Each row is a point on a landscape with many valleys, with its height.
A ball rolls from a point to the lowest of its 4 nearest points, and stops where none of them is lower. Distance is the straight distance between rows; heights are no part of it.
mupe: [164 145 167 141 114 158 130 182 132 103 143 138 155 173 146 104 116  91
 149 160]  h=562
Forot: [ 62 106 110 152 152 125 108  82 140 130  86 103 168  98 111 116 154 163
 102 190]  h=589
vut: [153 121 154 123 102 124 139 180 115 126 123 154  65 154 119 141  96  95
 151  68]  h=501
Kula: [161 147 124 134 115 119 114 134  99 116 135 167 104 101 133 144 146  91
 133  68]  h=469
fonab: [110 131 137 134 132 149 119 116 104 121 127 162  95 113 142 105 133  93
 130  90]  h=369
nifo: [115 104 105  79 142 131  83 152 184 164 180 136 148 163 119  91  76 195
 165 145]  h=289
likif: [103 130 139 151 102  96 196 115  66 106  87 107 102  56 116 188 195  99
 114 116]  h=354
Mal: [ 82 106 114 148 141 143 136  70 130 133 104 125 100  94 130 123 152 143
  88 168]  h=601
Bik: [165 124 144 125 119 113 138 151 126 117 135 150  62 121 137 142 147 106
 151  64]  h=536
sizi: [174 114 112  96 163 172  95 194 147 111 176 141 159 140 136  82  76 191
 176 156]  h=342
vuvu: [109 129 141 109  98  94 205 122  64 133  86  86  92 111 111 192 181  72
 131  97]  h=402
Silok: [142 129 107 125 159  83 170 114  99 126 111 105 121  90 122 182 150 136
  95  71]  h=173
pufas: [115 115 106  89 127 118  93 133 167 136 156 115 121 137 134  89  81 195
 191 140]  h=337
nufi: [149 153 149 127  91 142 117 171 134  96 137 128 146 148 146  98  81 119
 186 173]  h=560
tene: [100 101 101  78 159 126  72 138 180 157 170 134 137 140 128  81 100 205
 173 141]  h=97
ninup: [ 89 141 144 123 147 147 118 102 116 132 129 126 150 141 140  95 135 100
 115 133]  h=592
lok: [122 132  71 108 111 103  95  82 161 154 125  92 170 144 131 141 133 165
 124 185]  h=628
mukul: [ 65 107 119 161 132 147 121  71 133 136  91 124 128  94 117 116 154 147
  89 184]  h=558
dol: [138 157 137 124 133 130 100 109 156 116 152 115 159 139 155 107 162 142
 157 158]  h=507
mugul: [128 145 125 110 129  79 171 128  75 136  94  89 130 116 113 186 143  98
 115  64]  h=322
Foram: [ 88 144 128 163 100  84 174 106  75 121  79 117 138  41  97 181 132 117
  96 105]  h=165
fim: [126 149  99 115 107 121  71 104 151 113 138 125 149 112 148 101 134 162
 180 164]  h=409
gite: [136 106 110  91 129 167  68 181 183 161 179 190 173 157 134  90  76 165
 157 189]  h=350
tabol: [110 133  81 108 108 125  57 105 142 127 133 132 146 103 141  93 116 170
 184 160]  h=391
roram: [126 117  98 154 138 136 139  79 132 139 124 152  95  86 129 152 158 139
  75 131]  h=410
lipe: [ 90 114 111 171 117 149 115  67 130 140 107 157 121  77 108 137 149 130
  71 171]  h=535
rig: [106 113 102 173 124 149 127  70 133 139 116 157 111  76 119 140 159 136
  76 154]  h=512
fipu: [ 75  98 120 174  93 102 117  43 176 192 111 130 107  93  84 148 148 146
  64 182]  h=495
gavo: [104 139 115 165 141  90 156 104  83 116  86 122 149  50  98 171 130 140
  86  90]  h=268
ruval: [198 114 166 129 144 173 146 210 128  96 139 133 112 192 154 106 149 107
 138 140]  h=325
gata: [141 153 137 111  82 127 120 150 156 116 139 112 139 157 139 111  72 132
 184 171]  h=692
Sila: [143 139 166 120 140 125 130 128 164 130 158 107 138 175 150 106 145 122
 139 142]  h=591
zada: [159 107 171 139 154 173 136 210 105 103 129 155 123 175 118 103 121  97
 129  95]  h=381
Rofim: [141 123 100 162 154 120 141  90 117 126 125 148 123  67 115 166 156 146
  73 103]  h=270
Sed: [135 153 146 113 130  86 144 152  62 117  96 114 149 115 106 174 167  81
 141  58]  h=91
Doti: [141 134 176 128 131 147 141 173 137 131 153 128 143 192 127 115 108  90
 126 123]  h=517
gaf: [109 121 159 124 159 140 133 128 124 120 140 139  95 133 146  90 144 109
 137  96]  h=646
tetu: [188 130 160 130 122 161 143 201 131  80 132 122 118 170 175  98 129 113
 167 174]  h=373
fazuz: [113 130 132 115 127  80 196 120  74 122  87  79 100  95 121 185 165 114
 119  88]  h=251
gige: [145 116 163 128 121 152 133 203  98 107 111 162  91 160 107 124  89  86
 147  69]  h=467
vige: [168 151 153 121 138  91 136 157  86 109 114 127 135 115 116 165 185  97
 152  55]  h=623
kun: [160 154 154 133  92 148 122 172 139 101 139 128 149 160 148 106  97 104
 169 176]  h=548
lar: [155 133 174 136 134 164 135 191 127 108 145 144 150 185 126 111 120  84
 127 129]  h=526
Tage: [151 115 111 101 154 170  78 190 151 124 177 155 176 141 119  83  68 182
 176 156]  h=273
limi: [ 88 106 109 175  98 119 120  55 158 181 117 152 125  94  77 157 132 137
  52 155]  h=458
vazag: [122 132 171 122 160 135 137 126 148 131 156 114 128 168 143 100 150 120
 132 118]  h=578
sem: [146 126  90 135 130 116 151  87 129 146 140 138  91 104 138 170 138 125
  81 100]  h=232
kemi: [197  94 164 121 164 173 153 220 117 102 132 136 103 198 139 109 143 112
 131 102]  h=136
lelu: [170 128 136 113 138 153 136 193 126  74 127  96 125 155 161  82  82 157
 198 161]  h=343
giz: [123 115 165 127 146 132 144 140 126 126 140 135  73 146 141 100 128 109
 140  75]  h=570
gev: [117 141  61 107  90 117  64  93 143 141 129 119 161 124 133 126 115 156
 154 173]  h=484
Feno: [128 132 105 156 160 100 147 103  99 119 109 129 144  59 108 174 150 142
  80  84]  h=107
Bameb: [154 123 121 107 160 163  97 193 135  95 155 127 160 137 131  78  67 181
 192 148]  h=191
gezi: [ 97 142 136 162  83 100 192 115  65 111  88 122 126  49 107 193 183  92
 102 123]  h=349
bunob: [ 61 111 113 169 105 140 114  67 137 155  94 140 135  90  94 130 133 127
  78 188]  h=538
padi: [ 79 136 128 116 139 145 123  85 118 148 117 117 149 149 132 110 120 106
 104 137]  h=593
vef: [ 96 114  96 129 155 114 119  77 155 143 104  75 159 130 130 128 158 175
 110 179]  h=629
Fitu: [ 80 127 116 113 146 127 133  77 139 153 109  88 142 152 133 125 130 137
  97 155]  h=615
zuze: [180 133 165 141 125 168 136 197 132  89 136 138 141 176 154 100 136  96
 149 163]  h=496
fudol: [122 153 153 126 150 133 111 113 145 119 144 114 164 146 150  95 164 125
 136 145]  h=552
romor: [ 55 104 116 167  92 123 112  61 153 170  89 126 132  97  87 134 127 132
  80 195]  h=530
kozan: [122 131 118  96 106 123 106 143 163 131 150 111 131 148 133  98  56 170
 193 144]  h=320
pagu: [ 96 120 113 165 127  83 141  68 133 167 115 130 141  75  68 177 111 158
  53  93]  h=642
Lefek: [ 89 136 150 126 152 150 117 105 113 124 131 139 135 134 142  90 143 105
 121 117]  h=603
fup: [152 124  91 140 149 106 151  93 124 138 134 135 105  93 128 171 152 137
  82  93]  h=192
noref: [160 124 128 112 157 154 121 191 129  78 140 107 142 141 153  76  74 176
 198 154]  h=305
peput: [129 126 144 128 137 137 125 130 113 113 136 160  73 110 145 108 143 102
 139  80]  h=555
Tup: [127 122 176 122 144 135 149 155 143 136 154 125 116 187 131 107 111  99
 123 102]  h=508
Las: [206 100 157 112 141 177 157 221 122 110 136 128  97 220 153 114 140 108
 130 121]  h=252
Neteg: [122 122 171 124 159 135 147 134 145 132 152 116 113 173 140 100 138 115
 131 108]  h=544
resa: [124 113 167 121 135 133 150 165 128 134 137 137  80 166 125 115  99  98
 138  76]  h=477
Lere: [127 137 126 110 112 138  99 172 136 110 137 121 153 146 129  89  44 160
 193 151]  h=353
zibof: [149 151 140 111  93 112 121 127 171 123 152 105 130 163 155 109 105 142
 180 165]  h=525
bam: [183 133 152 121 101 102 143 169 123 121 130 144  66 139 122 163 132 104
 157  64]  h=520
beg: [154 106 113  96 144 183  73 191 175 144 183 185 166 149 136  84  86 173
 164 188]  h=331
Lovuv: [146 148 153 119 132 125 121 119 168 122 157 105 142 155 159 110 156 137
 153 157]  h=532
pive: [ 87 110 102 141 156 116 110  80 151 129  98  85 170 114 125 125 161 179
 105 187]  h=610
dat: [140 120 151 128 131 123 138 142 123 119 136 150  59 123 141 117 135 107
 146  75]  h=575
Vabo: [130 129 117 101 140 151  87 177 145 130 160 136 166 146 117  87  47 176
 178 143]  h=205
Sekin: [116 150  87 109 114 111  94  88 149 148 126  99 185 145 129 135 128 144
 128 169]  h=689
kad: [154 149 110 129 111 116 122 121  97 131 135 164 118 109 134 156 136  89
 116  74]  h=399
Fugar: [104 131 128 140 137  86 185 121  73 102  82 100 117  56 120 177 172 123
 109  97]  h=221
Guvi: [123 123 101 175 135 124 124  77 122 144 127 160 147  69  91 168 138 138
  53 116]  h=361
zikom: [181 140 139 130 122 103 124 151 114 109 134 154  87 108 135 150 167 104
 150  57]  h=523
suv: [136 147 115 111 111 115  94 114 167 115 149 112 128 126 156 101 124 171
 194 162]  h=387
Lub: [118 122 144 144 108 106 204 117  70 112  94 102  91  74 119 194 211  92
 118 114]  h=440
zon: [167  98 167 134 163 175 143 218  98  92 118 152 107 175 122 107 126 109
 140  83]  h=314
kam: [128 129 102 163 155 108 142  95 108 123 115 146 144  61 103 168 145 149
  71  92]  h=190
zef: [164 147 151 131 106 156 124 187 128  81 127 128 141 148 160  97 101 118
 179 175]  h=490
leve: [148 148 170 127 114 137 140 158 153 135 157 119 150 191 138 115 112  97
 135 146]  h=527
zipiz: [148 155 147 122  82 131 120 157 150 111 143 121 143 161 143 108  82 117
 171 171]  h=618
ripu: [ 74 122 120 117 135 143 141  75 126 157 112 108 120 147 132 121 120 117
 101 145]  h=598
batu: [119 133 107 167 145 105 139  91 105 132 107 145 155  61  89 172 130 138
  64  92]  h=340
dizip: [157 137  97 122 132  96 150 105 111 144 132 126 113 115 126 181 138 117
  88  78]  h=207
pusev: [126 134 113 123 153  78 180 120  88 128  99  85 118  90 122 181 154 128
 107  75]  h=183
Sinu: [ 98 136 128 122 125 147 119 100 102 138 125 155 105 121 139 113 116  89
 112 105]  h=179
buru: [111 132 136 111 111  84 197 124  67 133  83  79 102 109 115 185 159  90
 127  83]  h=355
gom: [123 134 101 121 106 135 132  90 111 150 134 152  90 122 138 147 118  93
  96  99]  h=260
Zoni: [141 143 116 133 111 130 115 116  99 128 132 170 104 107 129 137 136  80
 120  80]  h=388
lom: [207 118 151  93 112 171 154 214 117 113 126 125  97 232 168 114 127  87
 143 144]  h=180
simis: [187 124 149 106 117 160 149 203 128  89 122  97  96 195 182  95 111 120
 179 172]  h=269
pil: [ 45 105 118 169 106 117 107  66 143 152  77 112 158  96  87 130 126 140
  92 195]  h=543
dul: [128  97 112  80 120 152  65 169 193 181 183 183 166 166 136  93  86 167
 152 190]  h=370
nobaz: [ 97 152 141 121 147 141 107  98 123 130 131 122 178 150 136 100 147 114
 121 142]  h=584
nisif: [137 139 106 123 107 131 125 102 105 141 133 164 100 113 132 144 124  85
 106  89]  h=303
keka: [113 135  87 113 127 109 111  78 158 153 124  80 176 151 127 138 136 156
 116 176]  h=700
Boru: [125 130 114 139 158  89 171 111  91 115 102 105 127  72 121 181 158 141
  96  82]  h=163
tuda: [116 128  99 101 123 121  74 116 160 119 147 121 123 115 147  87 112 191
 194 149]  h=365
tidu: [145 123  99 135 162  93 160 101 110 126 120 116 122  81 124 177 155 145
  85  79]  h=161
Senas: [103 109 109 145 134 145 140  69 133 140 116 138  84  97 133 131 152 136
  88 149]  h=559
zor: [132 115 171 130 136 155 140 190 112 116 128 152 118 180 113 111  93  84
 133  83]  h=435
Kur: [ 76 120 117 115 142 136 145  70 134 152 110  98 114 137 134 120 128 131
  97 156]  h=605
sib: [174 122 172 138 149 177 138 208 121  95 144 143 138 181 142 103 141  95
 135 136]  h=454
fotov: [109 155 112 111 132 124 102  89 135 145 126 104 195 153 134 121 136 128
 119 162]  h=633
fon: [102 111 108 176 113 112 124  59 152 178 125 144 133  87  71 168 131 143
  42 124]  h=457
nizom: [108 118 107 178 108 122 126  66 139 163 127 160 141  82  80 166 127 135
  48 128]  h=431
mabo: [124 125 112  89 128 140  82 164 158 140 166 133 163 152 115  94  47 179
 174 141]  h=236
Fen: [148 148 131 115 105 111 109 119 172 116 151 103 128 142 158 107 123 159
 186 166]  h=422
siku: [153 157 156 127  91 134 126 158 150 117 149 122 150 173 148 115 100 104
 158 168]  h=561
Sezam: [ 77 109 114 130 154 130 139  72 143 142 101  93 132 127 132 120 149 156
  98 179]  h=641
Ded: [ 94 122  76 100 123 126  50 115 147 132 134 137 143 102 137  83 112 181
 181 155]  h=400
lumol: [ 97  99 120 177 112 100 125  43 177 191 130 138 121  89  74 161 151 155
  47 135]  h=511
zarod: [155 120 155 120 106 115 146 163 126 126 129 151  57 146 130 142 104  97
 153  60]  h=515
Tusu: [153 155 105 120 124  93 139 124  93 135 126 129 136 119 117 181 137  92
 102  62]  h=302
sotek: [153 158 127 120 129  91 132 141  78 122 116 135 149 109 112 171 156  87
 132  58]  h=551

Where does a ball stop that starts at each point below?
keka: tene
zipiz: kemi
ripu: tene
bunob: Feno
mukul: Feno
siku: kemi
Fitu: tene
Bik: kemi
Sezam: tene
vazag: kemi
lumol: Feno
fon: Feno

Call two points neighbours if one is among the 4 nearest of the other. Go from one point of each pair to the other, from neighbour to neighbour, staying as low as possible. Name the highest point that can't be avoided.
Sed and Foram: Tusu
tene and Sed: zikom
kemi and Bameb: lelu
Feno and Foram: Fugar
Sinu and Foram: gom
Bameb and tene: mabo

Two balls start at each pair of points below. Name the first point that both come to, or write never.
Neteg and giz: resa
nufi and zibof: never
ninup and fotov: fudol
Lovuv and Sekin: tuda
pive and Mal: rig
pil and Senas: Feno
